Each row is a point on a landscape with many peaks, with its height.
A climber steps from a point to the highest of its 6 nearest points, and stops where none of them is higher. Distance is the straight distance between rows; heights are no part of it.
Nebal height 266: [ 31  15 -41  21   9   6  12 -12 -14 -29 -10  -8   9   4  -1 -31 -14  -4
 -37 -16   1  -8 -12 -15  -2  10   5  22   7 -24 -15]
Fupu height 581: [  6   5   0  15  10 -12  12  -1 -20 -20  17 -10 -11   0  10  -9 -28   7
   5   2  -1   8  -5 -14   5  24   1 -14   5 -11  15]
novuk height 795: [-19   3  14   1  -9   4  -2   7 -12  31  -3   0 -15   2  -2  38  21  -1
  13  22 -20 -17  15  39   0 -15  -6  11  10   8 -11]
dab height 271: [ 29   6 -38  14   0  12  16  -5 -12 -20 -10 -12  -2  14   7 -34 -12  -7
 -39 -16  -7  -3 -14 -11  -6  15   2  23   9 -17 -15]
rez height 313: [ 31   4 -41  31   6  12  10 -22 -12 -31   0   5   7   9  -7 -33 -18  -6
 -46 -12   0 -13 -23 -19  -7  22  11  17  16 -27 -17]
fanur height 218: [-13 -21  21 -13  12  -7 -16   2  12   7  -5   4  14 -31  -8  13   5   3
  22  -1   0  -4  11  -6   8 -29 -32  -9   0  14  19]
Panos height 598: [ 12 -13 -18 -10  -2   7  16  -5   9   1  -3  10  -1   7   2 -28   2 -15
 -17   8   3 -24  16  10  -1   8   9  18  -1   8 -21]
Telep height 796: [-16 -12  43  -2 -10  15  -2   3   6  21  -9  -7 -12   3   1  21  -9 -12
  26   4   4  12  16  27 -14 -23 -12  -6   4  22  -9]
gami height 688: [ -1  26  26  -4   3 -12  19   7 -11 -19   6   2   5   1 -17  -7  -2   6
   6 -14  -2   2  10 -14 -17  -5  -7 -20  -9   5  -2]
fitig height 857: [-11  -5  47   0 -19   8  -6   2   9  29 -15  -4  12  -4  -3  20  21 -15
  34   3 -10  14  21  40 -11 -28  -2 -14   2  33  -3]
zaru height 514: [  9   2  -7  -1   9 -19  13   7 -12 -30   9  -6 -14  -8   4  -6 -26   3
   4  -5   8  -2 -15 -20   0  19  -4 -24  14  -3   9]
Tek height 369: [ -3 -14 -14   4   0  27  -8 -11  -3  14 -12   6   1  -5  -3 -18   7  -9
  -3  16  -6 -12   2  16  -8  -4   8  11  -2  -7 -21]
kizug height 723: [-28 -14  21 -21  -1  -5  -3   2   8  11  -1   6   3  -9  -4  15  -5   3
  29 -13   2   5   6  -3   4 -27 -27 -13  13  10  -5]
Pabi height 639: [-21 -16  38 -12 -30   6 -13   6  12  36  -5  -6  21  -5  -8  33  29 -29
  31   5 -14  25  17  42 -12 -36 -15 -23  -3  38  -4]
Loku height 791: [ 28   6 -41   6   0  14  16  -2  -3 -19  -6 -21  -1  10   9 -32 -19  -8
 -29  -9  -6  -1 -12  -5   0  15   6  31  -1 -12  -6]
Loze height 772: [-19  -4  39  -7 -12   8  -3   3  16  18  -2 -11  -1  -9  -3  26  11  -3
  30   9 -12   1  15  40 -13 -28  -4  -3   3  34  -3]
kebe height 267: [-20  -4  42  -9  15 -13 -21  21   7  24  11   5   9 -34  -9   5  17  -4
  36 -18  -1  -5   4  -9   9 -37 -21 -23  -4   9  23]
taf height 574: [ 10 -11 -24  -4   4  10  13   2   0  -3 -14  10  -8  21  -1 -24  -1  -1
 -19   4  14  -9  22   2  -1  17   6  24  -1   7  -8]
Ganiv height 545: [  9   4 -18  -5   4 -12  20  -3 -19 -45   6   1  -4 -17  13 -12 -20  -2
  12 -18  20  -2  -8 -31   2   3 -10 -25   2 -11   6]
radun height 270: [ -8 -12  27  -3  -7  -4  -4  10  -1   8  -3  10  19 -16   8   4   8   8
  28  -1   5  -3  11 -17  11 -18 -21 -17 -30   7  10]
nul height 488: [ 21  -1 -34  18  17  14  21   4  15  -7  -6 -20 -11  26   1 -28  -6  -9
 -33  13 -14   0 -20  19  17  32  17  11  13 -20 -15]
zedo height 413: [  0  22   3  -2  -1  -3  25   4  -8 -35   4   4  -3  -7   1  -2 -10  10
  10 -21  19  -2   6 -26   1   5  -7 -12   3   0   8]
lebem height 611: [ 18   3 -17  23  12  -8  -2 -10 -14 -26   9  -1   5   1  32 -10 -20  16
 -15  -2  14   2 -31 -22   9  32  18  -9 -11 -14  15]
Laba height 565: [-31   9  61 -34  11 -17 -15  17   8  20  17  11  -4 -22  -8  22  10  13
  35 -26   0  18   6   7   4 -43   4 -30 -12  20  20]
bunuk height 137: [-28  -5   2 -22  -2   5 -19  11   8  15   4  -3  -7  -9   9  25  -3 -15
   9  18  -9  -1 -10  20  -3  -4   6  -1  -6  -5  -6]
Tagul height 510: [  9  17 -42  13  11   4   6   0 -21 -13  -8  -2   2  14   4 -16 -19   8
 -34 -10   0   3 -12 -21  11  11   3  33   7 -21  -4]
sozam height 734: [ 18  -2   1  19  11   0   6  11 -16 -20  14  -5  -7   4  19  -4 -22  14
  -3  -6  -4   7  -9  -4   4  24   2 -11   4  -4  10]
pobon height 613: [-24 -13  18 -14 -11 -17  -9  -3  13  11   5   2  10   5  10  11  -5  -8
  17 -12   8  18   6   6  -3 -18 -17  -1   2   2  -9]
Vila height 706: [-22  -3   9  -2  -2 -19  -6  -6   8   9  17   4  17   7  -1   9  -4 -12
  14 -12   1  12   1  -4   0 -21 -25 -18  -5   5  -6]
Nuza height 194: [ 39   8 -42  18   7  14  12 -13   0 -24  -5 -19   6   6   1 -37 -19  -9
 -36 -18   4   0  -9 -13  -2  30   7  27  16 -19  -9]
kelet height 797: [  1   2 -26   5   9  -7  11   1  -4  -5  -5   9  -6  13  -2  -2  -4  20
 -29   8  -1  -6   9 -12   3  18  11  31   9  -5   2]
zeri height 778: [ -2   9  18  -7 -13 -15   4  -4   8  -9  13  11  24  11  -8   3  -1   6
   7  -6  -2  14   8 -10  -3  -9 -10 -14 -11  10  -3]
Gep height 505: [-34   3  47 -16   7 -15 -15  20   6  24  24   2   4 -27 -16  15   5   8
  35 -14  -1   1 -10  -5   9 -34  -7 -29   0   3  22]
Vepeg height 775: [  7  -2 -13   3   0   0  -9  -3  -3  12 -12  10 -18  10 -21  -1   8  -5
   0  21   7  -5   6  -9  -3  11  10  11   2 -11  -1]
subus height 382: [ -5 -18 -17   2  -3  17 -20 -13  -6  14  -3  13   9 -15  -4  -4  11  -3
   2  16   5  -2   0  22  -3 -13   6   5  -5  -3 -15]
zanum height 246: [ -3 -13 -16  10  -1   8  -7  -3   1   5  -7  13 -11  18  -6  -9  10  -8
  -8  18  12 -12  16  -9   4  12   5  16  -9  -2  -8]
zibu height 623: [-28   4  40 -18 -19  12 -11   1  11  34   1   2  -4   0 -17  33  29 -11
  29  11 -13   4  10  42 -18 -19  -2  -9   7  29  -1]
vapa height 197: [ -9 -13 -13  -6  -1   5 -14  -3  -6  28  -3  -4   2 -15 -13  17  11   6
   7  22 -13   0  -4  19   2  -5   7   8  -9 -17 -16]
kube height 572: [ -1  -5 -29   7   3   0  12   1  -6   2 -17  15 -15  24  -5 -17   4   8
 -21   4  10  -6   8 -14   8  11   0  25   0  -4  -9]
tovup height 162: [ 30  -2 -42  16  12  22  21 -11   9 -11 -19 -19  -2  34   4 -30 -14 -10
 -25  21  -3  -3 -20  -6   0  42  21  20  18 -20  -9]
gepef height 578: [ 22   2  -7  14   9  -6  -1   6  -7 -20   8   5  -6  -4  16   7  -3  10
  -9   8 -10   2  -5  -5  -7  14   5  13   7  12  21]
kod height 520: [  8 -19 -13  -3  -8  22 -10 -21  -6  11  -4  12  10  -4  -3 -27   8 -12
  -7   9  -2 -14   4  18 -11  -2  15  10  -6   5 -24]
dabi height 593: [ 23  19 -23  15  16   9   7  -5  -2 -37   5  15  -3   9  13 -28  -3  19
 -36  -4  37 -15 -24 -30   4  42  35   1  -8 -18   7]
vop height 447: [-28   0  36  -6 -10   2  -6  10  -2  23  -7  -6 -17   2  -1  35  18   0
  22  17 -18  -3   7  39 -12 -16 -10   8  10  10  -2]
nos height 507: [-15   3  40 -12 -13 -20 -18  24 -11  16   9   5   7 -14  -6  11   5   5
  36 -15   7  -1  -4 -26  15 -15 -16 -27 -20  10  30]
pag height 621: [ 10  -2  -5  14  15 -13  10   1 -22 -24  17   1 -14   3  20  -8 -30  17
   0   0   4   5 -18 -15   4  29   5  -6   0  -5  17]
sibiv height 409: [-19  -4  36 -16  -1   7 -21   2  15   3   1   1   2 -40 -18  28  15  13
  26 -18  -8   7  22   0  10 -44 -13 -18   0   4  12]
vib height 291: [ -4  -1 -18   6   2  -4  -4  -1   4   6  -8  14  -8   9  -5   4   9   9
 -16  20   6 -15  14 -14  -8  11   4  20  11   5   3]
rozor height 592: [  2  18  16   2  -4   4  13  -2  -9 -20   2  -1   6 -14  -9   7  10  24
  22 -16  14   4   9 -26   6 -11  -4 -11 -24   2   3]
Lifik height 698: [  2  17 -31   9   8   0  -2 -15 -17 -27   4   2   8   0  16 -12 -11  15
 -29  -2  -5  -3 -20 -19   1  23  11  22  -3 -10  10]
gemoz height 836: [-23  -4  38 -24 -13  10 -10  -1  14  19 -11  -5   1 -30 -24  31   9   6
  28 -11   1   9  21   0   0 -39 -20 -19   7  19  -3]
veza height 519: [-14   8  39  -3 -15   4 -13   0  16  27  -9   3  -4   9 -13  39  21  -9
  19  11 -14  -7   7  40 -11 -16   0   4   7  22   0]
gigus height 115: [-10 -14  -5 -19  -5  16 -13   3  -3  18  -2  -5   1  -5  -4  24   8  -3
   1  25  -7   4  -4   1  -9   1   7   7   1 -17  -3]
zivur height 663: [ 11   9 -23  10  10  -5   9   2 -11 -13 -10   3  -2   0  14  -2 -17  18
 -17   6  -9  -4  -9 -16   2  21   5  26   2   5  12]
Sop height 807: [ -6  -1  18   4  -7 -15   0   5   6  -7   6   2  18  12  -4   3   3  -8
  -1  -6 -10  14   5  -2  -4 -11 -14 -29 -11  -4  -9]
vege height 95: [-16  -9   1  -7   4  12 -12   6 -19  23  -1  -1 -10 -11  -1  24  16   6
  10  13 -15  -5   2  33   1 -18  -2   8  -6  -9  -9]
timo height 504: [ 10   3 -26   5  12 -15   0   3  -1 -13  -6   8   3   3   1   4   2  21
 -14  13  -2  -6  -4  -8  -1   6   0  23   9   8  16]
nitu height 540: [ 14  23 -36  16   3   1   2  -5 -17 -21  13   8   3   6   4 -15 -16   6
 -37  -4  -3 -14 -20 -28   4  23  19  23   8 -25   1]
gak height 400: [ -2  -9 -17  -6  -4  17 -12  -9 -18  15 -11  -2   4 -19  -3  -1  11  -6
   2   5 -16   0   8  33  -6 -11   7  16   0   0 -19]
vanor height 637: [ 11  24 -25  17   8   1  -7 -14 -15 -30   4   6  19   3  11 -17 -17  11
 -40   1  -2 -12 -28 -20   0  23  23  14   1 -19  12]
vepo height 486: [-24  -5  39  -9 -29   0 -20   0  19  52  -3  -7  12   3  -9  39  30 -26
  29   9 -14  21   9  40 -26 -36  -8  -6   4  25   5]
vesal height 654: [-18  -7  30 -23  -4  11  -1   6   6  15  -1 -21  -6  -5  15  20   0 -13
  18   7   1   6  -5  31 -12 -15  -5  10  -2  18  -6]
digu height 596: [  8 -13 -33  14   6   3  17  -2  14   3   4 -12 -10  24   3  -6   6 -15
 -32  12 -20 -11  -1  24  21  39  21  10  11 -12 -15]
puv height 606: [-21  -2  47 -32 -34  18 -13   0  14  38  -5  -7   2 -18 -23  29  12  -2
  28  -6 -12   9  30   4   1 -45 -16 -29  -4  19 -10]
Buv height 595: [ 18  -1 -38   1   8  11  24   5  11  -3  -5 -15 -13  21   1 -28 -11 -13
 -32   4 -20 -12  -8  17  12  26  16  17  10   2 -11]
zuvof height 638: [ -5   1   2  -8   0  -3 -22  10  14   2   3 -13  -5   4  16  13  10 -17
   1   2   6  13  -9  12 -11  -6  -6  -4 -12  -9  -5]
pekug height 402: [-32   1  26  -3 -23  -3 -18  11   6  46  -6   1  -9  12 -14  31  33 -16
  28  10  -7  -5  12  48 -18 -25  -3  -2   4  12  -9]
kime height 577: [  9  10  21   9 -10 -10   4   6  -7 -12   0   9   8  -5  -4   9  13  28
  13 -16  16   7   9 -27   6  -5 -12 -16 -24   1  15]
Nidi height 704: [ 12  -2   9  16   3 -15  -9   7   8  -3  16  -5  -5  11   1  -1   6  -2
  -3   1   3  12  -3   0  -2   6   1 -17   4   1   0]
sif height 277: [-20  -1  21 -17 -14  10   0  11  -4  28   6  -5 -14  -3  -2  35   8   0
  19  12 -18 -12   2  36  -5 -12   4   8  -2   8  -6]
milap height 431: [-24 -12  15 -19  -1 -15  -3  -4   2   1   9  10  35   0  -4   8   0   3
  18  -4  -9   3  -2 -11   0 -23 -26  -9  -5  10   2]
vodi height 439: [ 24   7 -33  22  16  11  10 -18 -20 -24   7   9   7   5  -1 -23 -17  11
 -44  -7   4 -30 -21 -35   1  30  13  13  10 -30  -5]
Nanu height 697: [-14   3  13 -11  -5 -25  -1  -1   5   5   7   9  32   6  -3   7   2  -2
  11  -6  -8  12   6  -9   1 -12 -20 -11  -7  16  -4]
somad height 312: [  6  -3 -15   0  -2   2  -9  -8  10   7  -4  11 -19   4 -15   0   8  -2
 -12  22   4   1  10 -17  -6  10  10   6  -3  -7   6]
Feke height 754: [-19 -10  48 -11 -36  14  -7  -2   7  43  -9  -2   7  -7 -19  22  13 -16
  37  -4  -8  10  27  20  -4 -40 -16 -33   1  21  -2]
Noram height 768: [  0  19  16  -8  -2 -14  15  -3  -1  -8   7   5  11   7 -11   1  -5  10
   8  -5   1   9   2  -9  -9   2 -14 -22  -6   6  -1]
fira height 766: [-17 -18  43 -21  -2  10  -6  -4  11  25  -8   4  -6 -15 -25  21  -3   1
  39 -18  -8  12  14   8   2 -28 -16  -5  11  12  -9]
moki height 379: [ 30   5 -44  26  24  20  21 -10  -1   4 -16 -11  -1  25  14 -27   2 -11
 -27  26   1  -1 -19  21  13  44  14  29  21 -16  -5]
pubak height 288: [-20  -2  50 -16 -11  -2 -19   4  12  11   7  -4   3 -38  -9  29  20  15
  17 -25   0   4  23  10  13 -46 -19 -21   2   6   1]
gik height 872: [-16   8  40 -20  -9 -21 -17  22   4  14  16   5   1 -29  -8  15   5  -3
  38 -20  -3  -2  -7 -22  13 -23   5 -28 -13  10  32]
peki height 610: [ 13  18 -43  17  11  -2   5  -6 -20 -12   5   1  10  16   1 -15 -11  17
 -38  -3   1  -5 -17 -21   8  16   9  26   1 -20  -2]
vevib height 487: [  7  13   4   2   4 -10  20   4 -17 -24  11  -2  -9  -2  -3  -3 -28   9
   6  -8   6  -4  -7  -9   0  11  -3 -16   8   6   9]
Zate height 770: [ -8  -6  12   0  -2 -16 -14   2   9   2  16   8   4  11  10   5   9 -12
   6 -10  10  19  -3   5  -5  -9 -10 -10 -10 -10 -13]
Vin height 651: [-25  14  38 -22   9 -17 -19  23   6  15  10   5   1 -25 -11   3   8 -10
  48 -21   4   9  -8 -10   2 -35  -7 -32 -18   7  30]
nor height 658: [  2  -1  -4  -3  -7  -4 -20   7  17   2   4 -12  -2  -1   7  10   9 -18
   2   6   8  18   1   4 -11   2   7 -10 -11 -10   2]
Ketos height 679: [ 31  15 -22  15  16 -15  15 -13  -3 -32  13   8  -5  19   7 -19  -8  12
 -28  -5  40   2 -21 -39   5  38  28 -16  10 -15   7]
Zozu height 261: [-20  -6   1  -7  -8   4 -11   1 -11  29 -19   0 -16  -6 -17  35  23   0
   7   8 -19 -11  20  40  -8 -16 -12  16   3   9 -13]
Gim height 404: [  2  -5  14  -1  -5  -2  -2  -1   3  -2  -2   7  24  -6   2  -2  10   5
  22  -3   1   1  10 -15  15 -15 -32 -12 -24  17  13]
bemis height 665: [ 26   0 -13   7  14 -18   7 -15 -14 -23  16   0  -1   6  18 -11 -27   9
 -10   4  16   8 -36 -22   3  31  23 -20 -10 -15  18]
Gaz height 644: [ 20  13 -25  21  12   0   1 -13 -12 -28   7   9   1   3  11 -22 -10   8
 -29   0  29   2 -22 -27   5  36  28  -5  -7 -15  12]
Nabav height 614: [ 27  19 -29  21  15 -19  12  -4  -7 -45   9  10 -13   4  20 -31   1  11
 -34  -5  42 -13 -20 -33  10  40  31   1  -5 -17  13]
fen height 387: [ 22   6 -39   4  10   9  17   5   4  -5  -7 -23  -7  21   1 -37 -10 -17
 -26   7 -15  -1 -21   3   6  34  14  19   9 -12   5]
til height 607: [ 16  -5 -33  -6   3  10  24  -6   9 -13  -3  -6  -6  22   5 -26  -6 -16
 -20   9 -18 -15  -2  17  11  23  20  25  -2  -2 -25]
puno height 783: [-22 -15  28 -14  -9   2   1  -4  10  15 -14   1  -1  -2  -3  15  -2  -5
  36 -11   5  12  15   9  -5 -29 -24  -2  11   2  -7]
tiso height 600: [ 18   8  -9  22  14  -4  -6  -6 -16 -20  11  -9  -7  -3  26  -9 -22  14
 -17   4  12   9 -20 -12   5  26  15  -3 -12 -16  21]
rek height 765: [  0  16  14   7   0 -14   7  13   6 -10  14   1   1  11  -8  -7  -4   3
   2  -2  -6   6  12 -12 -14  -9 -11 -20   1   6  -3]
vaf height 453: [-28  17  56 -21   8 -18 -16  15  10  23  15   4  -3 -22  -8  18  12  18
  29 -24   0  15  -1   7   5 -45  -2 -35  -8   6  14]
lapez height 536: [  5   2  25   1 -21 -18  -5   6  -7   9   4  12   9  -8  -4   5   8   5
  30 -10   5  -1   8 -23  17  -8 -23 -16 -33  -1  20]
tad height 195: [-15 -11  -1  -5  -5   9  -9  10  -9  23  -9  -8 -15  -8  -3  29  13   1
   6  10 -14  -5  13  34  -5 -15  -3  12   4  -1 -14]
bub height 531: [-20 -12  19 -22  -2   3 -13   0   8   8   2  -9  -6   0  18  22  -4 -12
  20  -3   6   4  -5  25  -3  -9  -7  10  -7   2  -6]
dipad height 597: [ 15   3 -41  -6   5  16  21   2  18 -12   3  -7 -10  23   2 -26  -1  -7
 -30   5  -6 -14   8   8   7  18  11  24   4   4 -16]
guso height 384: [-26  -1  36 -28 -29   6 -22   6  21  16 -10  -9   3 -27 -11  38  16  16
  27 -15  -6   8  33   3  11 -56 -13 -21 -15  16  -2]
tiva height 767: [  8 -18 -18  -2  -5  10   8 -14   1  -6  -6   7   4   8  -3 -32   3 -10
 -10  19   3 -25   7  15  -7   8   7  10  -6   5 -18]
nabud height 799: [-18 -11  45  -7 -21  19   0   3   5  20 -10   1  -7  -5   0  18  10  -5
  30  -4   2  14  13  26 -14 -23 -11  -9   6  25 -18]
natir height 161: [-21  -6  17 -19  -1  10 -11   6   2  18   3 -10 -14  -6   6  36   8  -3
   5  15  -5  -4  -5  33  -4 -11   7   9  -4   3  -3]
suko height 570: [ 24  -8 -43  20  21   6  29   1  16  -1  -4 -20 -15  32   0 -23  -4 -10
 -26  15 -11  -1 -13  28  16  37  18   8  11 -13 -14]
Nedi height 530: [  8  22 -33  13  14  10   5 -11  -6 -32   7  18  10   4   1 -30 -11  14
 -41   0   9 -29 -19 -33   1  38  26   8   5 -23   6]
gom height 438: [ -6 -15 -21 -11  -5  18  -5 -25 -18  16 -10  -1   9  -4  -6  -7   4  -8
   3  13 -11   4  -6  21 -16  -2  11  11   4   5 -14]
ruki height 217: [ 30   6 -43   3   8  20  17  -2   6 -15 -19 -20  -7   9   9 -40 -18 -13
 -31 -10  -4  -5  -3  -2   5  26   8  14   9 -17  -1]
deg height 821: [ 13   2 -11  16   1  -8  -2  11   2   2   0   9 -10  -1  -5   6   3   7
 -15  13   5  -3   2 -12  -4  11   2   6  12  22  20]
soka height 764: [-22  -3  43 -23 -30  13  -5   8   1  27 -14   0  -4  -8 -23  26  10   1
  33 -11 -10  15  26   8   0 -40  -8 -23   4  13  -9]
Topem height 687: [  8  13 -19  10  18   1   6  -6 -15 -24   1  11  16   2  28 -14 -15  20
 -30   9  -3  -8 -23  -8  -1  28  16  21   1  -5  18]
Mun height 618: [  7  -9 -14  -8  -9   4  16  -2  11 -10  -3   5  -1  16   2 -33   0 -15
 -26  12  -5 -26   0  12   2  19   8  12   3   5 -23]
Mubi height 561: [-10  -5  12 -10  -7   1 -16  -6   7   9   4  -8  -1   1  23  15   3 -17
  14  -1   1  14   1  18  -8 -11 -10  -2 -11  -5  -6]
regop height 746: [-20  -1  33  -2   8  -6 -14   6   6  15   6  -2   8 -33 -20  19  16   8
  34 -19  -3  -2  14   3  15 -38 -17 -24  -8  -2  11]
vivu height 762: [-14 -13  31 -14  -2   2   0   2   5  14   1  -3 -11 -14   9  23  -8 -13
  29   0  10   4   5  25  -3  -7  -9  -9   4  12 -14]
tere height 761: [ 28  -7 -15  12   9 -22   6 -20 -15 -35  18   8  -5  15   7 -23 -18   8
 -20  -2  24  16 -19 -37   7  31  23 -20  -1 -13   7]
viti height 416: [  9  -2 -11   7  -6   0 -10   5  22   4  -3  12 -13   6  -5   6  11   1
 -15  18   1  -7   5 -14 -12   6   4   4  11   2  16]
Gavis height 58: [ 31  -2 -48  14   6  20  21  -9   2 -15 -11 -30   6  22  -2 -33 -27 -11
 -33  17  -4  -7 -22 -10   0  43  20  18  19 -22  -3]
libik height 609: [ 16 -13 -28  -2   6   9  19  -1   2 -12  -8  -2  -7  26   9 -28   1   0
 -21   5   3 -12  18   7  -1   7   3  25  -9  -1 -16]
Gunip height 599: [ 19  17 -27  18  12   7  -1 -14  -5 -28   6   7  12   0  12 -11  -9  21
 -32   7  15 -14 -25 -24  -6  34  27   8 -13  -8  16]
Keti height 667: [  9   5   1  17   7 -13 -11   9  18  -6  -2  -4  -2   4   6   2  24 -12
 -13   8   1  12   7  -3 -14   3   5 -11   7   0  12]
lisef height 571: [  4   7  -2   4  -3   1 -13   9  12   3  -3   5  -9  -2  -2   7  10  -4
  -8  21   7   4   6 -12 -13  12   5  -3  10   5  11]
vige height 854: [ 15  13 -13  25  11  -2   0   8 -16 -20   8   3   0  -4  28   2   2  14
 -17  17  -2   4 -13  -4  -4  14   2  10   4  10  22]
kasid height 640: [  7  24 -31   8   8 -14   9  -2 -16 -14  -4   5   0  19   1  -9 -19  15
 -28  -1 -12   5  -8 -14   2  14   9  37  10 -11  -2]
vuve height 47: [-11 -11  26   1   3  -9 -15  16   0  20   0   5  19 -30  -2  11   5   2
  28  -3  11  -4  10  -8  19 -22 -30 -17 -12   6  14]
Lize height 573: [  7  16  14   7   7 -16  24   3  -4 -27  15   0  -6   3  -6 -10 -18   9
   8 -12   2   2  -1 -11  -9   8 -10 -16   1   7   3]
faz height 605: [  5 -14 -19   2 -12  10  12 -10  17  -2  -4  -5 -15  23   0 -14   0 -21
 -22   9 -22 -28  -8  26   6  28  20  14  10   2 -18]
puz height 219: [ -5  -9 -16  -2  -5  18 -14  -7  -1  20  -8   9  -2   4  -9  -1  11  -9
   1  21   3  -7   4   2  -4   0  13   6  -3 -12 -10]
Petuf height 549: [ 21   5 -37   8   1  12  22   2  -4  -1 -14 -13  -8   9   7 -30  -8 -10
 -27  -5   2   1   5   3  10  21   6  33   4 -20 -16]
Mezu height 506: [  2  13   6  11   5  -8  24 -10  -7 -28   1   6   1 -11  -5  -6   6  17
  18 -25  25   5   2 -34  12  -3  -9  -8  -9  -4   5]
nen height 602: [ 13   1   7  26  12 -16   5   8  -3  -6   8  -3 -13   7  11  -4  -2  -1
  -7  -3  -8   2   4  -1  -2   9  -4  -9  11   6   8]
pibaf height 604: [  9  -8 -24  -7  -4  11  26   0  10 -12 -16   3  -7  19  10 -36   3  -9
 -21   3   3 -18  19  12   4  15   8  17  -9   5 -16]
bave height 496: [-31  -3  22 -19 -31  -1 -24  -3  14  62  -8 -11  12   1 -16  37  33 -25
  33   5 -10  15   7  44 -22 -25  -4  -9   0  25   3]
biror height 280: [-18 -20  17 -18   2  -7  -6  -4   2  12  -4   7  23 -18  -2   8  -3  -4
  26  -1 -11   0   8 -10   6 -23 -30  -7  -2  16   4]
Lub height 274: [-11 -10 -17  -6   2  16 -21  -8  -7  22  -6   3  -3  -2  -6  -4  -1 -12
  -5  22  -4  -4  -1   6  -3  -1   8  -1  -2 -18 -12]
nub height 364: [ 23   7 -38  23  -2   8   5 -10 -16 -12  -2  -9   6  10   2 -27 -16   3
 -41 -11   2  -5 -20 -19   4   9   7  33   9 -29 -16]
Dobe height 527: [-25 -20  23 -21   1  -9  -5   0   5   6  -1   7  17 -18  -8  12  -3   1
  30 -11  -1  -1  12  -6   5 -28 -24 -14  10  15   2]
Zavat height 653: [ 17  -1 -18  -2   5 -18   9 -15 -13 -46  10   5  -1   3  11 -13 -29   3
  -7  -9  10   9 -28 -28   6  10   3 -26  -2 -16  17]
Movot height 568: [ 17  -1  -6  31  18 -15  -4   6  -8 -14  13  -1 -13  -8  17  -3 -12  14
  -2   8  -3  -1  -6   2   0  19  -4   1   1   9  17]
vigef height 652: [-22  -5  34 -16  -3  -1  -4   1  17   5  -5   4   5 -37 -30  25   7   9
  29 -17  -1  10  19   3   7 -38 -19 -18  11  13  -2]
zogo height 403: [ -1  23  -4   3   8  -3  14  -1 -19 -42   0   1  -1 -21  -4   5 -10   7
  18 -16  23  -3   0 -26  12   1  -9  -6  -1  -9   7]
Nani height 655: [ 16 -13 -12   4  14 -16  11  -9 -17 -24  25   0  -2  12  15 -17 -30  11
  -1  -3  10   7 -25 -22   2  30   5 -12 -11 -17   8]
pup height 682: [ 11   6   5   7  -8 -10 -15   6  18   4  10   1   2   2   1   3  12 -11
  -8   0   1  11  -1  -3 -11   6  -2 -14  -3   0   2]
fitar height 664: [-17  -9  53 -14 -32   6  -4   3   5  53 -17  -4   2   1 -17  30  13 -11
  35  -5 -20  12  32  22  11 -44 -11 -23  -5  22 -12]
vomez height 434: [-21 -13  36 -14   4  14 -13   3  11   9  -9   5   9 -43  -9  18  12   1
  33  -9   4  -1  16  -7   3 -37 -20 -13   6  10   4]
kiza height 632: [ 15  -4 -24   1  10   3  18   9  -5  -3 -13   4  -8  16   0 -24  -6   2
 -24  -6   5  -8  11  -8   1  16   8  29  -6 -12 -17]
Fezek height 691: [-16 -16   8  -8  -3 -21 -12  -5  20   6   6  -1   4   6   8   6   5 -18
  14 -16   5  16  -3  10  -6 -18 -15  -7  -1  -3 -10]
zek height 584: [ 23   8   0  14   9  -8  -6  14  13  -4   3  -4  -9   1   6   9   8   5
 -12  13   6  -1   4 -11 -11   5   0  -8   8   5  11]
Kor height 810: [  8   5 -29  14  10  -5  -1 -10 -16 -17  -8  -2  10   9  15  -9 -16  24
 -29  -3  -2  -4 -16 -17  -3  20   8  25  -1 -10  20]
lafu height 594: [ 12   7 -33   2   6   5  16   9 -11  -9  -8   1  -5  20   1 -24  -3   4
 -24 -15   2   0  10  -5   8  17  10  39   8 -10 -14]

Call two points neighbours if one is among the 6 nearest of the other. Go from one point of each pair to the other, from neighbour to neighbour, staying as high as possible. Name the lowest point that can't be avoided.
Vepeg, kelet: lisef
fitig, sozam: nen
Loku, gemoz: Petuf
Kor, kelet: zivur
vige, Kor: Topem
gemoz, Sop: pobon
regop, fitig: vigef
fitig, gemoz: fira
tere, sozam: pag

Where does a climber stop that starts at each point below?
nul: tiva
tovup: tiva
gigus: tiva
radun: Sop
moki: tiva
